Points, in no order, along strands that fork and pass close to each other.
(in the rows, 128 means zero)
Two points are linked if the straight distance between their rows is under 128. Some points are linked to none.
Forot: [ 94  85 114 143  97 115 129 119 114 157 135  88 114 176 156 156 100 136
 136 147 126 122 157 159 119 166]
vup: [164 120 126 132 204  76  97 156 142 116 130 113 157  58 130 130 125 159
  96 123 126 141  89 130 104 101]
gom: [153 157 135 123 185 204 182 118 158 154 101 155  96 138  95 121 154 148
 144 128 118 140 115 150  96 101]
mis: [112 114 127 122 139 105 126 123 115 107 182 125 142  92 148 138 144 150
 109 141 166 137  98  97 108 111]
Dem: [107 149 126 154 148 133 137 141 121 116 191  92 117 171 138 133  46 101
 149  55 179  72 128 108 105 161]
bome: [168  70 138  95 159 148  91 153 132  77  89 110 136  51 155 126 212 174
 116  70 102 157 127 101 131 117]
kipo: [143  75 114 120 143  49 115 145 120 112 173 156 174  52 131 124 151 149
 131  96 127 195 125 102 130 117]
bimi: [149 154 136  96 120 166 159  74 131 107 165 149  83 173 135 133  84 115
 119  95 100 105 133 120 104 113]
dosil: [112 103 135 136 117 117 124  88 105 131 152  99  88 194 137 104 115 138
 115 150 144 100 113 155  94 137]
mip: [113 186 168  99  79 168 166  81 130 112 141 164  82 209 126 121 100  98
 106 105  95 111 130 107 161  96]
Rofo: [108 166 141 144 102  72 133 140 158 180 157 140 164 112 186 143 163 146
 119 168 156 144 146 137 157 130]
kud: [115 151 121  71  98 173 137 122 152 132 145 116 150  55 124 155 138 154
 169 137 112 129 110 111 140 136]
Gagu: [112 155 117 107 154 202  59 144 128 107 110 103  95  86 140 114 137 176
 132  85 126 139 136 115 120  70]
pakob: [169  91 126 120 153  43  93 170  89 112 118 143 165  35 127 131 115 170
 106  99 134 163 102 123 135 103]
luzu: [134 153 134 114 118 136 113 113 117 142 117 150 136  95  93 157 235 165
 137 124 113 192 120 105  96 117]
Fodug: [ 91 183  68 187  91  95 167 169 106 140 144 170 153 127 145 119 167  77
 121 168 176 120 153 104 108 162]
nosi: [ 92 140 118 151 122 189 112  84 118 142 137 135  85 160 126 130 104 144
 169  65 140 122 140 138 164  82]
Vam: [126 156 145 138  60  85 101 158 118 111 122 146 149 118 100 104 151  20
 125 154 139  93 104  93 150 145]
kiv: [ 93 155 128  89 128 196  91 117 132 102 125 143  91 131 137 156 119 165
 134 124  96 167 156 118 102  94]
nenor: [136 114 133 100 175 196  52 200 104  83  93  86  98  81 158 123 162 182
 108  66 117 131 167 117  91  96]
domo: [130  88 121 111 160 115 126 113 141  98 181 102 108 124 115 134 140 152
 144 119 152 108 113 117  53 126]
sile: [144 134 157 131  81 122 151  85  84 151 126 155 123 205 100 121 153 143
  75 181 134 141 111 137 129 145]
munep: [142 199 148  87 122 113 183 125 169 163 120 147 145 128 138 160 141 163
 114 167  43 108 106 158 146 103]
babim: [ 95 146 144  92 129 232  84  98 120  95  96 127  80 184 158  92 127 142
 128 105  71 143 148 109 129 102]
Zutip: [123 180  64 156 155 154 126 122 157 129 133 133 138 106 114 151  90 149
 142 120 100 161 145 126  97 112]
Seto: [145  98 195 106 132 134  86 152 116 145  94  75  64 201 107  98 110 143
 116 126 116  85 126 169 124 114]
fazoz: [125 202 151 129  99 141 127 140 152 156 125 170 138 111  86 192 212 166
 154 127 132 152 101 106 124 103]
gem: [123  88  92 164 139  90 118 159 131 125 121 127 166  56 156 163 119 109
 131 151 151 113 133 152 143 154]
kug: [160 148 140  66 141 160 166 115 122 192 148 107 121 114 126 107 103 177
 141 146 128 117 141 157  72 144]
fudu: [126  68 152 104 144 144 105 109  97 109 163  88  89 153 130  89 147 159
  91 143 145 121 103 130  65 127]
foref: [115 101  98 150 183 154 100 125 152 123 122  66  99  86 115 115 101 125
 146 100 121 126 144 160  90  89]
fitis: [117 159 151 123  92 112 188 134 108 144 121 126 151 188 147  79  76  88
 113 157 135  74 134 129 184 195]
bape: [ 83 167 184 114  93 203 117  91 112  83 108 139  64 190 123  94 127 131
  86 110  96 131 127 104 142  88]
zoti: [132  67 140 124 128  90 130 148 151 119  93 133 184  77 176 166 143 100
 159 146 117 146 152 143 177 146]
nubis: [145 105 176  37 112 157 145 130 136 133 134 103  92 185 126 107 106 141
 153 123 123  94 124 128 111 146]
debe: [106 119  48 136 149  59 136 187 106 114 169 124 183  66 118 121 112 124
 150 133 117 119  92  91 126 172]
zerab: [109  97 161 125 117 132 122  80 161 109 118 146  80 218 145 126 129 125
 107 129  77 118 142 160 165 100]
vageb: [144 122 139 161  98 111 107  94 126 137  77 134 119 178  81 119 149 120
 103 190 112 121 102 156 158 148]
Narit: [143 127 174  69 173 146 149 137 127 164 124 110 128 120 161 129 155 176
 121 123 106 168 154 148  73 143]
Ner: [ 85 138  89 186 110 112 139 164 116 150 136 117 174  93 170 147 155  89
 139 144 186 116 154 128 147 176]
mar: [130 110 170 120 123 152 118  95 142 145 122  96  50 219 130  96  99 120
 124 114  96  79 125 179 154  78]
Zevel: [144 123 149 126 127 147 112  79 135 108  82 135  86 160 141 124 181 148
 114 114  91 147 133 127 159 102]
Vadi: [106 158  73 123 183 116 118 173 158 145 144 134 141 106 135 153  82 131
 141 146 134 127 137 123  71 145]
zit: [158 102 121 134  71  53 135 134  88 147 124 181 178 131 145  87 124  43
 118 130 138 149 133 114 154 192]
gipi: [148  38 107 132 163 123 107 140 127 116  94  75 130 113  85 141 133 157
 141 123 118 143 106 148  73 145]
lolal: [122 166 135 137  84 150 212 111 124 167 170 141 112 191 122 128 110 127
 120 123 153  38 110 163 163 157]
Luf: [158  82 168 112  93 109 106 134 150  96  69 152 135 104 142 145 158 116
 154 117 113 148 136 126 190 106]
Safo: [130 119 128 138 189 116 139 117 143 116 101 146 112 123 119 144 158 144
  96 142 111 169 120 122  81 118]
sopu: [121 116  75 121 103  89 148 172 106 144 134 151 194  97 140 124 139 100
 149 169 129 117  87 101 147 198]
Pofa: [122  94 101 157 205  89 109 129 144 128 143  87 135  63 171 124 114 151
 106 112 133 138 135 156  83  84]
rasal: [147 116 156 112  96 113 119  70  91 149 140 137 126 141 124 100 146 162
  82 143 144 177 131 105 126 145]
fedeb: [138 137  42 161 117 121 138 115 130 130 111 132 174  94  91 152 119 103
 159 118 115 162 148 123 134 131]
nubag: [137  64 147  90 185 124 131 176 139 109 117 106 142 118 108 144 112 141
 165 129 116 139 140 133  87 161]
Gaf: [110 136  73 122 154 104 120 178 109 108 189 128 147 101 125 154  54 127
 131 125 134 113 107  85 113 166]
Veb: [151  81  64 169 153  97 104 155 116 112 113 117 154 103  76 168  91 116
 147  91 132 172 145 119 139 131]
Fevit: [154 166 146  67 116 120 175  93 132 118 129 154 108 164 104  82 121 148
  86 177  62 115 136 114 154 121]
sel: [106 196  82 174  79 132 131 118 123 148 149 172 150 124 112 155 145 100
 120 153 148 112 127 142 162 104]
vef: [150 152 153 172  57  85 107 137 134  86 123 166 130 138 124 123 105  23
 131  92 142  87 114  96 167 139]
zige: [138 136 152  99 153 158 130 120 168 129 122 123 121  99 145 145 122 148
 169 140 112 108 128 156 143 108]
roke: [138 186 129  85 145 132 184 104 169 169 141 145 115 164 142 120 107 137
  95 185  75  84 153 153 143 105]
teriv: [ 98 168 115 171 110 122 122  90 140 168 152 136 142  84 145 144 165 127
 109 148 159 149 128 150 151  94]
fuvup: [134 123 107 125 132  65 158 115 150 144 187 186 157  81 178 140 142 144
 120 112 129 181 136  91 150 126]
veraf: [112  84 127 113 117  98 147 137 105 149 132 109 146 138 141 119 116 154
 123 176 102 145 132 131 107 193]
Rete: [139 169 157 106  77 122 201 124 127 124 135 138 145 186 101  93  99  84
  96 176  87 102 123 119 180 144]
gemog: [115 105 109 111 183  89 150 162  96 186 155  98 146 120 145 117 107 163
 113 150 133 111 118 140  82 204]
Zil: [141  80 156 137 116 157  70 156 101 114  79  66 101 153 111 117 109 148
 130 138 149  98 114 156 110 112]
reko: [170  68 143 173  87  77 115 153 103 143  96 144 167 106 123 111 145  46
 135 111 159 140 138 134 154 166]
zeki: [172  85 163  63 139 175  68 170 106  91  80  87 109  79 154 105 147 168
 133  79 107 129 142 122 137 122]
beg: [123 135 105 125  74  53 145 173 117 128 112 170 182 142 151 134 163  54
 136 172 106 131 128 114 161 207]
ruf: [109 117  77 178 149 121 106 155 118 109 147  73 144 130  67 144  68 118
 139  94 164 137 139  94 121 128]
Lonok: [169 141 179  77 183 190 121 130 138 170  89 111 105 142 138  77 133 162
 128 121 121 161 166 145 111 126]
Ganol: [144 121 143 105 128 113  93  97  98 129 134 133 144  81 123 111 195 187
  85 127 128 195 128  85 112 134]
Mun: [146  95 152 105 101 129 143  96 141  95 111 161 128 150 117 146 159 108
 138 130 102 142 119 107 135 136]
Kubi: [115  75 167 109 106 137  69 160 101  98  97  89 128 103 136 139  86 134
 126 163 139 133 130 129 139 111]
ruso: [100 115 180 113 112 173  93 129 111 105  92 112 144 143 139  99 111 122
 124 140 153 174 148 116 158 131]
biris: [112 145 109 101 130 136 109 133 122 107 170 115 124 136 155 132  27 117
 139 129 113 103 123 112 107 136]
vuzip: [123 154 153 120 102 116 161 134 105 139 163 112 138 182 154 117  67 109
 133  92 164  74 134 109 132 190]
tev: [141 138 101 112  93 131 107  71 142 110 169 126 107 140 146 131  66 139
 130 121 108  97 112 141 143 128]
tiz: [109 173 103 144 105  56 164 140 123 157 166 193 152 122 164 127 189 112
  98 171 146 121 125 121 151 158]
luk: [112 114 151 132  77  53 115 124 142 145  81 144 133 149 129 159 165 142
 112 183  97 132 121 159 159 151]
gimed: [143 117 178  88 129 189 128  99 105 120 106 100 104 151 149  59 132 131
 104 140 137 164 159 118 127 119]
ges: [115  96 104 139 194 145 135 128 151  82 123 124 118 128 117 160 163 141
 152 111 146 149 133 104  94 102]
pas: [ 78 151  92 189 176 194 172 122 136 122 152 114 117 157  77 143 111  97
 144  96 176  94 126 128 102 105]
poko: [127 140  87 174 177 144 151 144 138 122 187  97 127 136 109 128  88 132
 156  70 183  97 129 103 105 108]
zefev: [107 147 102 209 149 169 188 104 151 153 125 158 111 178 109 125 133  98
 167  83 190 111 122 143 150 119]
voda: [137  93 135 190  98  89  83 169 138 130  72 149 151 109 133 136 112  50
 139 136 142 130 150 165 184 122]
Vulat: [125 117 160 137  91 112  83 154 129  94  83 126 134 128 115 105 113  52
 129 180 126 116 119 127 184 118]
Peluf: [ 89 170  96 158 121 105 124  89 127 114 185 157 127  98 130 156 152 147
 130 123 170 159 141 111 112  74]
Bikap: [128 158 161 207  96 124 110 108 137 101 123 167 110 147  91 120 111  34
 159  64 177 119 116 100 146 122]
dul: [140 101  96 160 180 122 117 179 134 123 119  68 143  67 113 121  61 112
 143 120 148  85 140 168 101 107]
sukud: [136 176 134 164 149 169 155 127 157 143 112 176 115 150  94 140 161 112
 153 106 158 138 113 136 140 100]
bato: [160 108 106 152 178 108 147 104 125 143 108  89 124 105  88 126 159 174
 122 123 139 155 102 151  96 134]
lopid: [138 125 105 142 179 204 120 105 166 142  98 114 107 121  94 133 137 135
 156 119 107 106 127 166 114  84]
pitep: [126 154 104 147  90 166 183 101 124 156 158 156 135 144 137 137 123 111
 121 137 148 100 118 142 142 136]
rifo: [132 194 156 126  87 125 174 108 158 153 108 170 137 126 125 170 206 165
 134 137  96 116 111 139 151  95]

Follow the links from the first point to the second, and from the first to the third. Name the last point that the two ways share.
mar, fudu, lolal | teriv
zefev, tev, rifo | poko
foref, Bikap, Ganol | poko
tev, sukud, Bikap | Gaf
gimed, gemog, bato | domo
babim, munep, Vam | Gaf
bato, lolal, Luf | teriv

A fork is a point with three links, a tip a point with one. Leave the first point through the second and follow the links. Name the first fork or tip that comes.
kug, Narit | teriv
zerab, mar | kug
Gaf, biris | bome
Fevit, roke | luk

A fork is a point with three links. Follow the links from the first point to the second and name the forks in between, in order.
nubag, tiz | domo > teriv
vuzip, kipo | poko > lopid > foref
Seto, dosil | teriv > domo
zeki, fitis | Gaf > poko
sel, Narit | teriv
